Each row is a point on a tangle of strands that fork, close into loops and nearly touch. The rows are in no order.
Points whose rows are less than 140 apart are linked; no others are. Some points are linked to none.
J796: [ -6  25  10   4  72 -23  11  23 -17   1 -16   1   2   7 -14  -8   4   2
 -17 -17 -22   5 -47 -19  25   2 -17  12  -3  15  28 -36  -7  13 -19   2
 -36  36  20  44  19  48 -43 -19]
J740: [  3  -8  31  31  23  -2 -28  13 -25  54  -2  35 -34 -29 -14 -17 -19  -7
 -13 -55  26  21   5  32  -7 -40  39 -14  37   3  21  52  42  22 -42  11
  33 -14 -41  -8   5 -36 -22  21]
J901: [-22 -36  -2  21 -10  17  17   2   3 -29 -20 -55  -2  17   7  18  42 -20
   0  37   4   4 -16   6   4   2  44 -26  -2   9   4 -18  18 -10 -19 -25
 -11  12  49  17  10 -23  35   4]
J903: [ 11  16 -17   6  24  -9  -4  -4   9  13  -8 -21 -20  18  38  -4  24  26
 -15 -34  16  -3  -7  11 -34 -21 -13 -10  -5 -20  -3  12   2 -23 -10 -28
 -36 -25   3  14   4  24   2  -4]
J76: [ -1 -24 -19   5 -22  56   1  10 -19  -4   6  13 -33  20  15  -5   9 -15
 -16  -6  -9  14  24 -16   4  -5  21 -36  -3   4 -12  45  45   2  -4 -43
  19 -11  19 -28 -19 -20 -27  11]
J150: [ 11 -12  41  41  51 -43  16  19   4 -34   1  16  -8  12 -16 -19  -5 -27
  -9   6 -28  26 -18 -22 -13   0 -21  11 -18 -20   0 -38 -21  37  45  27
  22   1 -20 -35  14  -5  25  -1]
J831: [  5  19 -36 -34  -1  10  -6  -5 -21  14  41  23   8  25  12   3 -23   5
  -5  -5  35 -17  26 -12   4  10  33 -28   5 -48  30  40  -6 -32  19  21
   2  -3 -18  13 -19  11 -66 -20]
J507: [  1  34  10  10  36 -56  27  21  -7 -22 -37 -23   2   6   1  10  -8  19
 -10 -15 -25  -5 -45 -11   4 -10 -13   9 -13  14  15 -84 -20  -5 -13   5
 -47  36  21  44  30  47  15 -15]
J717: [ -2 -53  -1  31  -8  17  29  -9  13   9   0  -1 -53 -15  22   0   5  -3
 -22 -20  -5  -7  59  31 -27 -20  -3 -11  -5   7  -3   3  18  22 -14 -11
  24 -12 -16 -27 -12 -36  51  29]
J82: [-22 -28 -11  -4 -21  69  -5  24 -15  -4   4 -19   2  24 -13 -18  19 -27
  18  11 -19  24  -2 -20  16   1  36 -17  13   5 -14  47  38  18  -2 -39
   3   6  29 -18  -7  -1 -13  29]
J751: [-24   6 -17   1  67  12  28 -16 -37   8   2 -12 -19 -18  -7   5  -6   0
  -8  -9  -8 -20   9 -19  12  -4 -10  11 -17  21  58 -41   6  12 -40  21
 -29  33   8  22  11  41 -23   5]
J11: [ 60  40 -26 -28 -44  -4 -11 -12 -19  -4  36  -5  18   2  25  18 -57  12
  12 -12 -17 -19  12 -36 -53   3 -16  17  -9 -21 -33 -21 -29   6  37   2
   1   0  13  -6 -10  27 -10   9]
J73: [ 17   7  16   1 -12 -17  17   0  22 -73 -33 -31   9  21   5   7  35   7
  34  27   8 -16 -14 -14  25  46  -7  -6 -47  20 -19 -30   0  -4  13  -5
 -34  -8  -8 -69  17   9  53  -1]
J611: [ 23  12  11 -17  -7  12  42  12 -16 -33 -42 -10 -16  20  13  26  28  13
  -3  29 -37 -13 -18  -3  38   5  13 -46 -33  46 -10 -39   8 -39 -18 -27
 -23  25  48  26  13   1   3 -43]
J248: [  5 -34  35  60   3 -12   7   2  12  26 -16  18 -61 -31  17  -6   4 -13
 -41 -37 -10  -2   9  37 -29 -38  14  -1  14  11  -3  -7  20   9 -16 -18
  24  -3  20  15   1 -37  20   1]
J891: [ 22  22   1 -14  -4  -6 -75  18  20 -36  16  34  40  29 -11 -18  -5 -32
  -1 -16  22  39 -35  -9  -9  24  21 -14  30 -53 -16  38 -11 -18  44  -3
  15 -28 -30   9  -2 -16 -36 -27]
J13: [ -4  18 -31  15  43   7  29 -46 -58   3  -5  20 -25 -49  -1   0  11  14
   8 -23  17 -26  29  13  45 -19  -6  -9 -18  35  57 -12  28  -7 -63   6
 -28  -1  -6  -3   4  15 -12 -14]
J971: [ 47  38 -19  10 -27 -22  19  -3 -52 -11  17 -28 -12  27  20  19 -60  10
  -3 -30 -34   3  -6 -27 -40  -9  12 -13 -14 -12  -9 -54 -16   2  24  -7
 -27  -1   7   1  13  47   8  18]
J724: [ 30  17 -24 -22 -32  12 -13  -8  10   9  20  23  -3 -11  25  32  -8   7
 -20  41  11 -18   0 -23  -9   4 -27   7 -24  -1 -19  -5   3 -32 -11 -18
  10   9  59  14 -11   7 -49 -51]
J9: [-16  -1 -13  20 -30 -54  14 -17   4 -10 -22  -7  19  21  -5   6  -7   2
  -4  -1 -19   2   2  11  24  -3  32  -6  -5   3  -5 -26   1 -31  -2  22
 -33 -23 -16 -14  -6  -2  42  15]
J391: [-39 -30  14  22   7  -5 -21  32  13  -9 -13  -8  40   9 -52 -31  16 -31
  12  12 -21  34 -18   7  29   2  18  16  23  -3 -20  23  10  43  23   5
  17   0 -18 -26  -3 -25  34  33]
J311: [  1  12   6  -3  89  13 -26  32  15   1  12 -12 -27  39  14 -32 -12  -9
   7 -19  20  28 -22  10 -43 -20  -6  -1  -1 -40  17  22   7  44   8  27
   5 -16 -41  -2  13  16  -8   8]
J700: [  2  12 -27 -37 -43 -30  -3 -34  24  -6  22  -6  34  -7  28  -5 -18  23
  31 -13  23 -16  39  -1 -16  32 -17   8  -3 -19 -22  15 -42  -4  28  14
   2 -36 -51 -40 -28  10  18  23]
J221: [-37 -38   8   9   8  15 -28  19  12   0  19 -10  27   1 -31  -2 -24 -36
  11  28  13  33 -17 -15  -9   5  31  25  17 -32  12  -2   1  39  10  41
  30  16  -6   3  -2 -29  17  15]
J680: [-12 -52 -35  10 -56   5 -14  -8  24 -10   9 -26  17  10   4  30  13 -11
  25  15  41   7  19 -13  -8  27  30  15   5  -5 -29  18   9  22   6  -6
  11 -18  10 -40 -15 -20  36  29]
J839: [  1  -6  21  10  -8  -2  20  13 -35 -22  26 -29 -22  20  -8  19 -32 -31
   2  30 -29  22 -25 -35 -28   9  -3  -2 -16  -1  22 -74 -27  13   0 -19
  15  41  38   4  17  28  -5 -25]
J560: [ -6  -5   8  -8  13  18  10  10  -4 -12  16  29   3 -10 -36   0  -5 -15
   8  44 -22   4  -6 -49  35  11 -16  20 -10  21  -5   0   6  25   9  11
  37  25   8 -31  -2 -11 -31 -10]
J679: [ 31  22  -7  -7   2  15   9   7  -1 -10  -7  14  -9   7  19  17  35  19
 -16  29 -15  -9 -10 -14  30   7 -34 -21 -21  16 -15  10  13 -44 -13 -47
 -26   7  41   9   4  16 -30 -50]
J478: [-30  12  29  -7   3  30  67  -7  -8 -10 -50 -32 -14 -16   9 -14  37  19
  16 -12 -42 -36  -6  22   3  -2   7 -10  -9  41   9 -42   5   7 -21  -7
 -17  46  41  39  14   5  44  16]
J181: [  7  -2  22   6  68  40 -17  38  11  -5  10  -6 -53  37  16 -30  10 -15
   3  -8   8  21 -20  -9 -34 -21  -5  -8  -3 -20  10  27  21  31  16 -17
  15 -14  -3 -19  11  -3 -15  -1]
J318: [ 10  -4  -7   5  -4 -33 -21  -6  41 -48 -16 -13  32  16  -6  13  40   6
  21  21  35   8 -20  -7  30  45 -25  -5 -30  -2 -21  13  -1  -9  13 -16
 -21 -32 -22 -71   8   0  32  -6]
J586: [ 20  13  15 -19  11  19 -73  28  37 -27  16  27  24  21 -18 -13 -12 -27
  20  11  12  30 -54 -30  -7  24  -4  13  10 -32 -27  35   0  10  37 -10
  25  -3   9 -15   6 -17 -30 -22]
J330: [ -8 -46   1  24  -4 -27  -8   3  42 -25  -1   0  21  -7 -18  34  35  -8
   9  46  51  10  -2 -15  23  38  -4  29  -7  -1 -16  -3  -6  29  15  12
  24  -3  -7 -49  -1 -33  43  -6]
J598: [-22  13 -18 -11  17  -9   4 -35 -35  53  18  -5  -4 -22  12  -7 -12  27
  -6 -47  47 -32  43  35  -9 -24  16  -7   8  -5  50  24  -3  -1 -28  33
 -13 -14 -43  14 -12   9  -8  22]
J125: [ 20  -3  28 -14  -6  42  30  10  31 -11   3  -6  -4 -22   5  14  41  -7
  19  62  20 -26  -6 -11 -22  28 -38  44 -16  18 -20 -19 -13  36  16 -12
  29  29  62  -6  18   0  -9 -18]
J10: [ 13  21 -21 -27 -55 -17 -18 -17   4 -16  25  39  14  -8  10   4 -44  -2
   3  -4  -6  -8  34 -30  -4  14  17  15  31 -22 -18   4 -49 -11  42  48
  51   0 -36   5 -24 -19 -41 -14]
J545: [-26 -35  20  15  13  46  -2  13   0  15  13 -32 -39  -6  13 -12 -10 -25
  -6  11  -3   3 -12   3 -61 -25  21  16   6 -23  19 -24   6  25  -3  -4
  16  23  53  40  12  -9  15  12]
J526: [ 23 -11   3   2  -1  35  20   8  13 -28  -4  28 -45  -1  24  12  21   4
 -12  12  -3  -6  35 -20   5  11 -44 -25 -22  23 -22  30  17   4   7 -41
  42  -2  10 -57 -16 -26 -26 -15]
J795: [ 40 -17  30  10  23 -25 -32  18  70 -26   7  20 -21  -8   2   7  -4  -6
   7  14  24  14  -3  -1 -43  13 -47  32 -13 -27 -32  -4 -24  10  35  -7
  47  -8  -6 -29   5 -38  16 -19]
J757: [ 13  12 -10  -6 -61 -10 -19   1  -3  18 -10   6  29  23 -15 -20 -19   0
  13 -43 -48   7   5  13   1  -6  18   8  27  -2 -42  34   1  -8  20 -24
 -13 -17   9  -4 -16  15   5  33]
J83: [ 24   7  36  31   8 -29  -2  19  -5  17 -12  -7 -10   6   0 -36 -37 -10
   5 -56 -59  14 -25  15 -43 -20  12  22  28   1 -37 -11 -11  48  16   4
  -6   1   0   6  12  28  23  30]
J905: [-27  -6 -11 -22 -20  35 -47  -5   6  15  26  17  33 -20 -32  12 -42 -22
  16  28  24  14  -1  -8   7  -2  37  25  36 -20  21  18   8  18   0  52
  41  29 -14  28  -2 -43 -23   7]
J64: [-28   1  -9 -16 -17  33 -39   8  -6  51  -5  -7  19 -17 -22   1  18  13
 -13   2  21  -4 -11  27  10 -28  -3   8  26   2   3  44  21 -18 -29 -20
  -6   8  19  39  -5 -12 -15   3]
J78: [  9  35  27  -5  17  14 -29  12  19  41  -7  26 -12 -29  -3 -11 -14   7
 -17  -4 -19 -15 -41  10 -17 -33 -31  39  20   8 -13   0  -1  -6  -4  -8
   6  33  51  56   2  15 -42 -33]
J840: [ 10  10  10  27  29 -35  -9  -2   5   2  -3  44 -11   3  -9  10   6   1
 -35 -16   7  24  -4  -6  31 -10 -14 -19   3   2   1  27  12 -25   4  -1
  14 -24 -35 -24 -13 -11 -28 -22]
J733: [  6   9 -35 -30   5  18 -12   1 -22  -7  38   7  18  34   5   9 -37 -18
   7  19   9  15  -8 -44  -9  22  17  -5  -9 -34  14   4  -6  -8   9  19
  -7   5  11   4 -13  28 -56  -8]
J559: [  4 -46  -6  30   0 -18  14   2  24  15   7   6 -38  11  11 -15 -22  -1
  -5 -38 -12  17  55  25 -41 -16  11   5  10 -13 -17   5   4  31   6  10
  27 -30 -45 -32 -22 -21  54  45]
J986: [-19  -4  10  -9 -36  32  55 -15 -25 -10 -19 -32   0 -20  -8   3  -1   3
  17  23 -58 -29  13  -1  17   8   8  -2 -13  45   2 -43   1   7 -21   4
  -7  48  39  10   9  19  34  17]
J27: [ 10 -27   2 -12  15  30  28   5  37 -13  13   4 -42 -18  23   8  29  19
  12  30  34 -20  39  -2  -4  19 -63   5 -30  21 -13  19  -1  24  -2  -9
  40  -9 -22 -58  -7 -19  10   1]
J404: [ 28   6  -6   9  16   2  38  34 -70   0   1  23 -23  53   4  -2 -23   3
   0 -31 -49  29 -25 -26  35  17  21 -49  -3  16   2  -1  19  -9 -17 -16
 -53   5  -2  14  24  53 -49 -19]
J625: [-11  20 -12 -40  -2   9 -19   3 -13  35  22 -10   7  13  16 -16 -19  21
  -4 -35  51 -17  41  28 -17 -17  33 -27  31 -43  40  64 -11  -7  14  35
  15 -10 -62  20 -10  14 -37  10]
J146: [-27 -48  19  25  59  27  46   0  -9   0  16 -11 -22 -18 -21  -9  16 -13
   0  23   4  -1  32  -7  -7  -4   2  15 -20  -6  51 -25  -3  47  -2  39
  16  18 -30 -27  15 -21  38  24]
J881: [-30 -12  11  10  81  37  45  -1 -32 -13  15 -16 -34 -10 -14   2  16 -17
  -3  26   9 -11  11 -25  -1   4 -17  -4 -29   7  66 -32   4  27 -19  22
   9  30  -2  -7  19   7 -21   0]
J812: [ 28  50 -29 -43 -54 -30   4 -30  -8   0  16   0  49   4  23  -5 -31  32
  23 -15 -10 -30  28  -6  -1  23 -20   7  -4 -11 -21   2 -39 -20  32   6
 -32 -11 -27 -19 -20  41   3   8]
J494: [ -3 -14  12  -2  15  60 -36  37  16  22   9  -8 -63  21  32 -24 -11 -15
  -2 -13  15  11 -19  20 -59 -38  11  -5  11 -18   6  29  32  22  -2 -30
  25  -4  37  22  11 -18  -8   6]
J99: [-18 -20 -44 -14 -39 -14  12 -20 -41  31  -6  13  21  15 -34   1   8   7
   5  -6   2 -10  15  26  67  -5  66 -38   4  22  26  19  24 -50 -29  -9
 -45 -22  -6  21  -1 -12  -6  -4]
J571: [-15   6  29   7  18 -17  -3  28  12 -29 -31  -6  49  12 -55 -38  34 -19
  21  22 -37   9 -48   9  30  11 -22  28   2  11 -24 -11 -14  29  30  -2
  -7  10  12 -18  24   1  21  13]
J113: [ 22  25  -1   9  14 -48  -8  -3  17 -28 -17  23  17  27   9   3  21  24
  -8 -17   5  24  -5  -2  31  26 -41 -31 -25 -14 -15  28  -2 -44  18 -15
 -25 -46 -44 -51  -1  17   4 -14]
J653: [-20   7  -6 -18 -26  23  -9  -5 -13  51 -21   7   7 -28  -1 -10  30  51
 -10 -25  17  -9   3  33  39  -6 -33 -21   5  21   2  56  24 -44 -34 -45
 -29 -19  -2  29  -3  18  -6   7]
J289: [ 16  32  -2 -17  -6   3 -33  -7  31  30   4  11   1 -29  21  19 -14  15
 -19  17   9 -15 -16   8 -37 -21 -37  26   1 -16 -15  -5 -11 -35  -5 -10
   8  10  48  46  -7   8 -31 -39]
J47: [  6 -24  43  59  -3 -26  31  -5 -11   2 -24  15 -40 -17  -8  -1   3 -23
 -27 -18 -47  -1 -11  13   8 -27  36  -8   8  35   3 -37  14   2 -17  -7
   8  18  34  22  15 -21  18  -3]
J709: [ 17  -7  10 -35  11  52  17  16  48  17  20  10 -37 -37   8  -1  12  16
  16  50  24 -34  18  14 -29   1 -63  43 -23   8  -7   5  -6  34  -3  12
  43  24  20  -9  15 -14 -10 -11]
J523: [ 35  13  13  30  18 -44   4  21 -50  -5   9  22 -12  56  13 -13 -41 -16
 -17 -43 -33  44 -40 -23   1  11  45 -40   5 -12   2 -12  -5   4   5  -3
 -30 -18  -5   3  11  38 -35  -9]
J516: [  0  -9  19  37  31 -24 -34   8  16  -8  13  42 -24  17   4  14 -12 -22
 -36   3  32  34 -10 -15   3 -13  14 -17   5 -21  16  10  14 -14  15  11
  41 -26 -27 -18 -16 -52 -13 -25]
J858: [ -4 -15   0  27 -50 -48  -7 -28   0  30   3  29   1 -15 -13   5 -24  -9
 -29 -41   3   2  30  25  -1 -20  46 -10  34  -2  -6  13  -5 -25   8   4
  34 -26 -12  13 -28 -36   0  12]
J124: [-15  18  26  14  56   7 -10  31  11  21 -20  -2  -8 -11 -14 -18  31   6
 -14  -5  -6  -5 -59   7   0 -29 -12  28  19  10  14  -7   3   7 -12 -23
 -14  29  46  63  15   7 -30 -24]
J229: [  6  18 -10  -5 -13 -29   5 -27 -29  -7  21  50  30 -16 -26   2 -56 -17
  -6 -11 -43   5  23 -29  29   4   9  18  24  12  -6 -19 -24  15  17  64
  26  13 -49   0 -23   7 -22   0]
J56: [-40 -10 -20 -10 -10  29  25 -29  -6  14   2 -37 -10 -10  31 -17  19  28
  23   8  12 -21  33  16  16   7 -18  -3 -22  24  21  10  20  11 -23  -1
 -39 -11 -37 -30 -16   5  35  30]
J297: [-20 -12  -2  19 -36   7  10  -6  17  -2 -45 -38 -23  -8  27  12  43  12
 -24 -16  -4 -14  -1  41  -9 -24  24 -26   3  12 -10  -5  23 -33 -31 -44
 -17  -1  49  36   3 -26  43   1]
J231: [  0  14  -2   6  -9 -38 -48   3  10 -22   2  -1  41  22  -7 -25  -2 -33
 -11 -33  18  27 -10  18 -22   3  45 -11  40 -47  -8  18 -26  -4  40  19
  11 -36 -43  14 -12  -7  -4   1]
J468: [-44  -7 -19 -29  -6  19  -4 -24 -20  53  21 -31  11 -16  14 -23  -3  33
  20 -10  40 -19  43  36  -1 -13 -16   9  -4   7  34  25   9  13 -30  15
 -25 -14 -58  -1 -24   2  32  42]
J809: [ -1  -2  47  24  41 -18  40  19   3 -51 -13 -11   9  18 -27  -8  43 -29
   7  44  -9  14 -34 -14  -3  26 -24  14 -23  -3   9 -53 -26  27  30   3
   6  10  13 -18  36  -7   9  -1]
J43: [ 10  -1  24 -12 -24  33   2  12  35 -12 -18 -30  22 -16 -12  -2  47  -7
  28  46  -4 -25 -27   9 -10  17 -18  40   5  22 -37  -4  -8  16  11 -40
  -1  23  73  11  19   0  14  -2]
J352: [-12 -30 -41  -4 -40  14  10 -17 -12  -8  24 -37  13  30  13   4 -15 -13
  28  -3  -4   7  29 -28 -30  13  37   0 -11 -24 -12   7   1  22   9   8
  -8 -20   3 -37 -12  13  20  49]
J783: [ 17   9 -14 -16 -61 -50 -11 -37  10   8  18  40  21 -31  -5  21 -27   2
 -26  -1   9 -18  32  -1  10  -3  15  -6  24  -4  -6   1 -39 -53  19  13
  45 -12 -10  28 -31 -24 -32 -30]
J320: [-21 -38  11  23  20   5  18  -2   0 -18  -4 -24   5 -14 -19  32  55 -20
 -13  70  32  -9  -9  -1  36   3  21 -13 -14  28  31 -29  14  -3 -27  -6
   6  14  27  10  16 -45  18 -23]
J252: [-24  13 -11  -1  38 -29 -20 -23 -19  14   2  11  45 -31 -38  10 -17 -22
 -15  -3   9  -5  -7  22  36  -9  22  21  31  12  38 -28 -12  -9 -22  46
 -18  16 -25  54  -9   0 -15 -10]
J387: [-30 -28  -8  -9 -37   9  43  -8 -19 -13   7 -55   5  -3 -18  26 -14 -22
  23  46 -30   0  -2 -19  -8  27  17   8 -11  14  11 -68 -18  12 -26   0
  -7  53  43   9  17  35  25   2]
J807: [ -2   1   5 -22 -18  -4 -11 -16   8  35 -18  -2  13 -38  15   4  17  61
 -16  -1  47  -2   8  19  32   8 -62 -28 -16  15  11  42   5 -59 -11 -39
 -14 -45 -14  12 -10  10  -1   8]
J993: [ 27  -2   1  -1  -1  -3  46  24 -43 -23 -40  19 -24  41  -4  13   6  13
   0  -8 -50   7 -15 -10  64   6  27 -55 -24  48  -7 -16  23 -40 -21  -2
 -47  -3  -5  -4  16  18 -10 -35]
J800: [  4  20  -2  -7  34 -18 -32   4  18  -6   8  -8  19  18   7 -32 -16 -18
   2 -40   7  20   0  26 -45  -6   8   5  21 -42 -12  17 -19  26  25  39
   2 -32 -61   3  -5  15  10  14]
J411: [ 28  20  16   4  15   1  24   9  -2 -44 -28 -26 -13  28  15 -17  20  14
  23 -15 -42 -12  -1  -6   2   8 -25 -13 -26  17 -18 -11  -1  11  20 -17
 -30  -8 -17 -52  19  23  39  17]
J378: [-12  36   3  11  25 -56  10 -15  26  -3 -23 -14  15 -20  21   4  -1  25
  -5   4  -5 -21 -16  12 -12 -14 -33  32  -8  -2   1 -59 -21 -16  -4  12
 -49  16   3  27  11  26  41 -12]
J436: [-28 -20 -11  22 -61 -46  16 -41   8  23  -9   8  17 -18 -10   4 -17  10
  -2 -25 -15 -14  43  32  16  -6  28   4  10  10  -1  -8  -3 -23  -1  21
  -4 -24 -28 -13 -23 -24  54  37]
J641: [ 23  -3  21 -21  32   7 -41  30  54 -22  10  16   4   7 -24 -25  -3 -18
  33   9   5  16 -23  -5 -24  14 -38  35   1 -22 -36  22 -13  43  38  11
  40   0 -19 -31  12 -24   2   1]
J227: [ 16   1 -24  -4  -3 -16 -11 -10  11  17  10 -19 -22  15  45  17  11  24
 -25 -18  59  -3  18  12 -49 -12  -9 -30 -15 -45   7  23  -4 -47   5 -28
  -5 -44   5   2  -9   0  -9  -3]
J59: [ -4  16 -25   4   9 -24  19 -46 -21   4 -16  21 -10 -30  -2  20  20  24
  -9   6  15 -24  14  17  56  -9  -7 -20 -31  39  44 -25  18 -51 -52  -4
 -42 -13  -4  14   3   0  -1 -39]
J955: [-30 -15 -10  -9 -16  50 -22  23 -10  19  -6 -12  26   3 -36 -15  23 -15
   6  28 -15   8 -27   2  35 -10  23   6  26  15 -10  33  27   0 -17 -33
 -15  19  42  26  -3  -3 -18   8]
J257: [  4  15 -19 -33   1  62   0  13   7   3   5  -1  18  -5   8   3  44  26
  22  40  11 -15  -5 -17  34  32 -47   1 -15  12 -15  46  14 -10 -11 -40
 -32  10  24 -22  -2  36 -31 -20]
J920: [ -6  22   8  -9  21 -14  -2 -13 -33  13   4  37  37 -31 -50  -9 -51 -26
  -4 -14 -45   3  -9  -7  36  -1   2  29  29  28   8 -21 -12  20  -6  51
   3  36 -18  25  -8  33 -37  -1]
J602: [  7   2 -18 -23 -33  15 -29  -8  20  -1  23  48 -17  -4  14   9 -54   3
  22   0  -6  12  27 -38 -17  19  -3  23  12 -21 -33  18 -14  18  29  38
  62   6 -22 -23 -16 -35 -31   9]
J889: [ 16  -8  10  30 -28 -48  17 -14   2  -6 -13  25  -4  -9 -13  27 -15 -11
 -20  18 -40   1   5  -8  26 -16   8   5 -12  29 -12 -46   3 -23  -3   5
   5   5  17   1  -2 -21  18 -18]
J989: [  3 -16 -11  13  -5  -4 -25  -3   1  10  21   9 -38  23  39  27 -11  -4
 -37   0  62  11  15  -5 -36 -18  21 -32 -14 -44  29  17  20 -29   2  -2
  34 -31   4  -5 -12 -48 -22 -15]
J37: [ 12  16 -19  12 -27   2  54 -14 -52  -9 -10 -36 -38  19  46  14 -31  14
 -11 -27 -38 -14  15 -16 -32 -17  19 -31 -18   6   4 -52   1  -5 -16   0
 -36  13  26  11  11  47  17  22]
J174: [ -9   8  -1 -34 -13 -17 -28 -10  43   0   7   9  42 -42   0  10  -5  23
   9  12  41   5  13   9  10  25 -50  19  15  -9 -15  28 -35  -8  15  37
  30 -21 -62 -10 -20  -8   5  -3]
J676: [ 22  -5 -38 -27 -25  27  -1  -1 -39 -24  33 -24  21  55  -1   4 -19 -13
  33   3 -14  16   1 -52 -12  37  23 -15 -23 -25 -10  13   0   8  12 -16
 -31  -7  12 -29   4  45 -25  20]
J736: [ 28  19  24  25 -40 -17  -5  23 -29  19 -17  14  10  15 -18 -22 -46  -6
   2 -48 -77  21 -30  -2   9 -13  21  11  34  23 -42   1   0  26  18  -6
  -6   8  13  -2   0  26  -2  27]
J697: [-18 -11 -23 -22 -34  20 -33 -20 -12  31  19  14  31 -44 -30  27  -6   1
   3  24  44 -12  25   6  18 -13   6  15  12  -1  16  26  15 -10 -30  22
  32   7  -3   6 -11 -42  -9  -1]
J382: [ 32 -15  13   8  10 -27 -22   8  41   2   9  -5 -20  10   2 -31 -23 -12
  10 -40 -22  13  16  32 -67 -17 -11  28  13 -26 -43  -4 -15  28  16  -5
  12 -24 -32  -7  -5   1  54  33]
J576: [-28   3 -31 -14   9 -42  -6  -9 -26  33 -15   5  50   5 -33  -2   6   7
  -6 -19  14  -5 -17  35  59  -2  50 -11  27  16  38  -6  -3 -34 -32  10
 -58   1 -17  61   1   5 -15 -10]
J60: [  4  16 -31 -48   5  52 -27  15  13  15  25   2  26   4   6  10  20  29
  27  24  50   1  -1 -11  11  31 -40   4 -12 -23 -10  68   9 -13  -4 -13
 -20  -9  -8 -20  -5  29 -41 -11]
J39: [  5  -3  24  14  16  16  11   7  -9 -10  12 -22 -33   1  23   3 -14 -15
  -6  16 -17  -3 -19 -26 -55 -13  -8  12 -11 -13   8 -46  -8  10   6 -12
   9  26  56  25  12  15  -5 -11]
J663: [ 32  24  49  -7  -5  40  17  25   0 -25 -34 -14   1  15  -6 -17  46 -14
  15  11 -43  -8 -37   1  -9   8 -17  -1   5  30 -33  -3  -6   7  28 -64
   6  22  68  14  24 -12  -5   1]
J253: [-26  -3  22   5   9  37  46 -18  -1  10 -37 -22 -25 -41  13  -9  55  12
 -11 -21 -12 -41   7  50  -1 -23   0 -17   1  38   8  -6  23  12 -36 -29
  -1  29  41  49  14 -32  43   2]
J225: [-31  12 -19  20  16 -75   1 -21  16  -7 -15 -25  35   4  13  11   6   7
 -18   1  30  -4 -12  22   0  -7  22  -1   1 -23  19 -48 -17 -33  -6  29
 -50 -16 -22  28  -1  -1  44   1]
J681: [-21 -15   5 -32 -36  11 -34 -11  36  34   7   9  38 -62 -23  21   1  30
  16  30  49 -10  17  15  21  16 -46  31  10  15 -10  34  -7  -1 -14  15
  37   5 -24  -6 -16 -23  15   6]
J57: [ -4  12  -8  12  30  11  31  -9  -6   3 -18 -15 -37  14  38 -14  27  29
  -7 -32 -13 -10  11   9  -1 -13 -13 -22 -12  15   7  12  17  -1 -18 -10
 -38 -17 -18 -20   1  28  10   9]
J114: [-20  11   3 -14  -4 -26 -28 -14  13 -13   7  20  45 -35 -16  11   1   8
 -19   5  51   7  25  10  24   5 -15   0  30 -14  23  21 -32 -17  11  60
  38 -21 -92  -3 -12 -26 -10 -13]

A fork is a point with three links, a tip a point with one. Leave the first point through the second and follow the links. Name the first fork or tip that comes.
J625; J831: J318
J387; J839: J800
J680; J352: J57
J955; J82: J663
J39; J839: J320
J709; J27: J64
J150; J809: J697

How many points has the smallest loop of links through each point below? Write 0 if it is on no loop.
J352: 14
J989: 10
J920: 0
